A landscape with many peaks, sampled at points; each row gives a point and its height.
From any point a climber steps to the highest of the 2 points nearest to it. It stops when none of these is higher. Distance is the straight distance between rows; heights are no part of it.
bet: [161 140 183 112 200 187 156 123 160 136 187 131 131 121  96 129 183 138
  68 106  82 147 175]  (h 41.7)
tuke: [153 119 111 108 106 108 109 113 121 132  59 136 133 100 168 109 145 137
 181 145 140 103  62]  (h 28.9)
fil: [122 118  71 152 141 133 140 137  98 101  84 117 114  92  95 168 158 110
 177 106 137 107  84]  (h 22.6)
Nas: [147 184 165 111 181 172 158 133 137 141 196 117 116 104  94  86 210 133
  79 142  70 140 142]  (h 45.2)
zudul: [112  88 108 113 115 118 165 140 163 101 155 118 109  80 133 119 131  85
  84 137 113 114 137]  (h 37.0)
Gogi: [130 123 190  94 153 145  95 111 149 112 145 152 111 137 136 177 114 150
  76 106 133 122 139]  (h 28.5)
nofug: [161  79 102 129  99 143 129 114 149 122 105  91 166  71 173 118 160  75
 116 141  82  96 120]  (h 40.3)
zedan: [146 160 147  56 144 113 125 112 125 109 142 148 159  71 146 107 169 116
  84 144 135  79  89]  (h 31.8)
zam: [130 138 131 126 186 135 127 112 113 108 135 134 151 151  94 116 123 193
 163 116 131 135 127]  (h 25.6)
Gef: [104 116  88 178 104  86  79 146 103 109  77 112 167 141 177  99  91 137
 186 172 228 107 124]  (h 19.8)
geku: [161 155  97 128 153 116 112 133  90  86 151 164 151  78 166 105 125 117
 149 140 196 134 138]  (h 37.9)
Vire: [154 121 152 135 179 163 162 131 120 131 170 136 152 142  66 105 117 162
 141 120 117 160 157]  (h 30.9)
zage: [ 90 136 134 129  94  42 109 118 106 128 100 134 118 183 118 141  93 135
 124 139 121 186 133]  (h 61.6)
fop: [147  62 112 139 127 119 158 135 140 155  99 129  92 108 110 115 117 137
 100 139 126 129  99]  (h 33.3)
dimu: [189 127 174 126 164 190 172 123 129 172 168 137 135 125  87 145 120 147
  87 108  87 161 163]  (h 37.2)
lem: [179 175  90  72 180 154 148 158 115 109 152 172 120  95 100 109 144 106
  95 128 182 103 144]  (h 58.6)
Domi: [ 96 116 112 165 109  76 145 132 132 150 127 133 100 136  94 147 165 101
 163  94  95 184 131]  (h 62.4)
bukim: [ 84  73 104 171 103 111  85 126 114  98  99 108 164 125 159  92 117 128
 209 144 184  99 116]  (h 19.0)
resob: [174 183  69 118 193 169 107 124 123 139  96 117 126 108 136 117 151 148
 133 101 166  94  82]  (h 20.3)
ter: [129 149 128 115  90 131 140 121 164 177 126 110  97 128 123  94 125 128
  47 187  78 124 105]  (h 48.6)
Dibas: [132 169 198  67 115 152 134 126 161 183 205 126 148 157 117 151 144 127
  53 116  65 128 157]  (h 54.7)
diza: [128 107 100 130 100 127 162 124 158 122 133  88 145  72 112  86 157  78
 117 141  77  93 100]  (h 38.7)
tir: [145  80 137 130  91 153 144 115 110 107 136 141 161 107  87 128 100 109
 160 144  86 106 126]  (h 43.6)
tove: [126 103 123  82 118 132 163 145 143 151 116  97  91 145  91 112 128 156
  92 107 124 112 109]  (h 31.2)
nipum: [138 146  94 156 105 140  84 131  99 149  97 124 145 115 221 131  63 128
 155 156 237 111 104]  (h 21.5)
nofez: [134 101 132 137 133 135 118 111 113 118  73 143 112  91 128 148 154 128
 166 123  98 117  73]  (h 26.6)
Rebit: [ 79  53 103 171  91  94 119 153 114 135 123 120 140  93 150 122 105 135
 183 142 200 126  97]  (h 18.1)
rav: [139 184  86  87 158 181 148 155 138 137 164 142 103  95 106 105 158  99
 102 165 138  85 114]  (h 53.2)
zinul: [ 92  97 141 132 103 105 111 148  96 125 127 106 157 107 168 193  75 116
 117  97 193 118 132]  (h 14.4)
mamo: [166 160 155  75 160 178 150 127 144  99 185 170 124 116  82  95 177 118
 114 142  93 123 136]  (h 48.5)
puraz: [166 107  68 156  87 126 118 115 124 140  81 116 137 137 153  96 150 100
 156 161 137 129 127]  (h 48.0)
lurup: [163 117 120 141 121 183 118 114 137 120 117 177 133 126  93 145 100 124
 167 156  93 113 130]  (h 47.7)
Redi: [125 126  95 172 149  98  95 133 100 101  76 160 124 128 165 150  97 148
 164 153 170 133 125]  (h 53.7)
dopoz: [145 185 125 108  96 157 103 132  97 128 121 143 138 101 174 151 109  84
 155 146 158 105 126]  (h 37.4)
Bureb: [120 162 155  96 104 102 122 108 151 117 177 132 140 162 148 123 144 101
  86 128  94 145 178]  (h 18.0)
pak: [ 86 132 137 132 136 106 123 126 131 139 108  99  97 172 129 118 133 180
 129 102 131 144 130]  (h 44.7)
bom: [178 130 107 121 160 112 125 104 130 107  45 131 135 166 119 142 138 124
 113 119  97 119 119]  (h 14.8)
boruf: [150 112 186  66 107 165 111 121 144 145 147 152 142 158 133 147  98 159
  85 116 129  99 165]  (h 23.9)
tisa: [109 167 165 153 116 188 126 109 134 169 170 118 108 133 103 117 105 158
 120 134 104 132 107]  (h 33.9)
Bovir: [ 96  72 153 161  96 145 103  88 128 134 134  87 172  97 176 124 123 125
 153 117 133 112 107]  (h 5.8)
fetuv: [149  85  57 147  98 178 135 124 150 112  84  84 136 123 146 134 140  81
 140 139 114  93 132]  (h 43.3)
Depet: [ 96  57 157 133 105  97 117 128 114 133 137 127 134 122 132 169 104 140
 145  85 142 125 137]  (h 11.0)
Bov: [ 79  80 122 104 106 129 164 184 153 142 125 108  70 179  55 134 134 146
 117 101 113 122 149]  (h 30.3)
Kifi: [145 158 107 107 117 154 142 133 128 167 159 118 107  90 117  73 130 108
  92 179 104 119  92]  (h 50.9)
fas: [117  99  70 191 126 124  73 158 133 144  67 117 139 126 206 112  72 145
 174 167 243 105  90]  (h 20.6)
piz: [111  95 156 124 165 128 102 130 158  77 134 163 113 149 132 166  79 153
 111 113 153 104 174]  (h 34.9)
Tepo: [116 150 168 107  79 138 104 107 122 115 146 122 143  60 181 148 154  91
 119 137  96 111 130]  (h 33.1)
lik: [ 95 126 148 146 143  33 134  86 141 126 137 103 140 188 126 132 114 140
 104 105 113 188 151]  (h 50.6)
Zil: [ 93 138 110 160 154  67 181 152 151 121 129 132  97 167  76 156 135  93
 140  98  81 187 158]  (h 54.5)
kove: [150 171  73 114 118  81 110 139  96 113 114 139 165 100 145  89 119  92
 176 156 186 112  99]  (h 45.5)
zase: [111  61 154 146  77 134 126 105 124  97 126 119 175 109 141 158 126  94
 170 105 117 126 126]  (h 7.7)
Ponum: [116 148 120 144 149 122 146 111 116 106 150 105 141 142  80 133 124 110
 132 109  88 126 125]  (h 21.0)
rofu: [129 162 137 135 121  89  86 156  97  93 110 181 111 133 165 159 102 118
 129 148 168 147 150]  (h 64.9)
nop: [124  94 123 146 114  62 147  93 129 149 117  81 147 149 125  98 138 141
 105 111 112 184 136]  (h 46.9)
lepul: [124 145 177  83 104 125 141 138 186 198 163  99 127 185 128 180 137 114
  83  86  65 153 160]  (h 72.4)
gemu: [177 125 141  91 157 123 151 117 134 124  91 147 101 168  92 115 140 145
  98 126  83 148 121]  (h 13.1)
zubem: [111 136 143 118  79 125 135 105 144 146 168 105 141 170 120 129 140 126
 124  91  91 158 173]  (h 19.5)
Nim: [ 96 129 148 154 125 127 161 121 137 134 169  96 134 185  69 120 131 133
 147 116  73 159 152]  (h 25.3)
Bor: [114 150 178 119 129 158 135 127 161 152 136  97 101 166 121 193 137 128
  80  90  79 131 134]  (h 52.3)
fuf: [ 96  70 136 157  74  92  99 134  89 130 110 123 159 116 162 146  57 138
 148 139 211 105  96]  (h 16.7)
ludob: [150  99 151 118 136  93 181 107 138 172 125  70 148 149  98  57 157 162
  95 113  92 167  96]  (h 43.9)
Lek: [145 146 113 157 147 138  95 123 131 100 103 144  99  88 192 176 130 107
 105 134 139 133 122]  (h 29.4)
kot: [152 112  55 164 101  96 120 126 102 148  92 118 179 103 158  71 125  92
 192 160 171 129 100]  (h 52.5)
naveb: [147 170 105 110 216 170 121 119 124 112 121 145 114 137 104 119 141 187
 135 106 157  88 103]  (h 22.3)
fol: [138 131 106 156  94 117  95 167  76 159  84 122 150 115 203 179  93 122
 146 140 209 135 155]  (h 23.3)
loda: [120 167 154  98 133 146 125 110 115  85 145 173 141  73 125 136 174  90
 131 149 117  80  80]  (h 33.2)
rim: [130 108 119 136  98 135 168 137 137 173 159 113 123 179  84  65 136 146
 135 135 109 166 163]  (h 32.0)
lof: [160 155 107 159 148 148  98 148  95 139 112 137 134  95 204 179  94 117
 115 124 186 135 160]  (h 26.2)
tezu: [ 96 173 175 134 136 153 120 105 118 140 152 125  92 142 122 147 143 119
  92 116  85 141 110]  (h 41.4)
didep: [ 88 148 137 140  88  55 100 131  94  96 126 148 120 160 163 165 107 117
 158 127 160 162 175]  (h 75.4)
gamu: [ 79 158 110 141 143  89 127 106  99 111 123 125  90 150 111 106 173 178
 177 105 123 168 111]  (h 49.9)
Zumip: [137 183 146 101 102 162  95 136 115 111 129 163 151  55 181 149 157  74
 147 143 115  87  94]  (h 35.0)
dos: [ 74  89 134 137 137 105 131 170 144 128 121 148  81 197  73 151 110 153
 162 108 109 143 158]  (h 37.7)
gul: [186 191  75 105 153 142 129 146  86 135 162 152 171  76 143  97 152 104
 129 126 174 123 135]  (h 47.5)
vedo: [124 107 116 141 159 112  92 120 157  95  97 120  97 170 155 134 120 170
 119 108 142 122 169]  (h 40.4)
rura: [140 100 177 120 108 128 192 125 140 163 171 104 137 136  95  49 131 160
 107 129  93 176 127]  (h 38.8)
zuru: [147  68 112 137 111 119 146 145 130 132 123 133 117  62 161 129 125  96
  71 140 136 130 106]  (h 35.1)
pima: [140 153 125 127 130 158  99 136 111 112 111 180 139 119 120 150  68 106
 165 162 150  87 116]  (h 42.1)
ramer: [147 141 146  81 107  99 120  98 107 121  98 137 158 108 161 106 166 122
 128 122 138 101  89]  (h 30.4)
mit: [ 89 148 174 156 141 166 162 143 148 147 177 107  86 188  89 123  82 177
  85 121 107 144 126]  (h 24.0)
zekol: [121 143 146 118 114 143  99 139 127  92 137 138 118  74 209 185 168  83
 104 138 141 115 153]  (h 31.4)
gugo: [105 116 154 148 175 156 125 138 163  92 145 155 115 191  74 126  91 173
 133 124 132 115 178]  (h 27.4)
pogu: [188 147 121  83 128 184 143 127 126 133 128 174 116 102 105 118 148 117
 143 149  97 107 109]  (h 51.0)
kosit: [140 149 158  69  99 123 112 110 144 123 162 132 149 133 128 111 106 134
  71 136 129 110 144]  (h 21.1)
fuz: [ 87  92 130 166 162 100 178 181 159 131 137 115  86 175  59 136 126 141
 178 109  82 185 171]  (h 46.2)
dugef: [ 65 120 186 165 185 133 145 129 173 122 168 110 107 194  80 116  90 209
 125 119 131 156 156]  (h 19.3)
pes: [ 66 123  87 193 132  93 128 139 128 134 128 137  99 152 103 119 163 154
 197 120 112 168 148]  (h 55.2)
Kiv: [169 174  73 128 174 124 129 129 111 137  49 105 106 140 119 137 161 135
 134 116 137 113  94]  (h 17.5)

Call two points neighbours if one is among the 2 nearest of the other. Go from one point of each pair to the other, from neighbour to neighbour, staying as high as possible. Name the lowest point that can't be avoided.
lepul / kot => dugef
kot / Domi => Bov
kot / lem => geku

For each start below, name the point where the climber stops.
bom => pogu
rim => didep
tove => kot
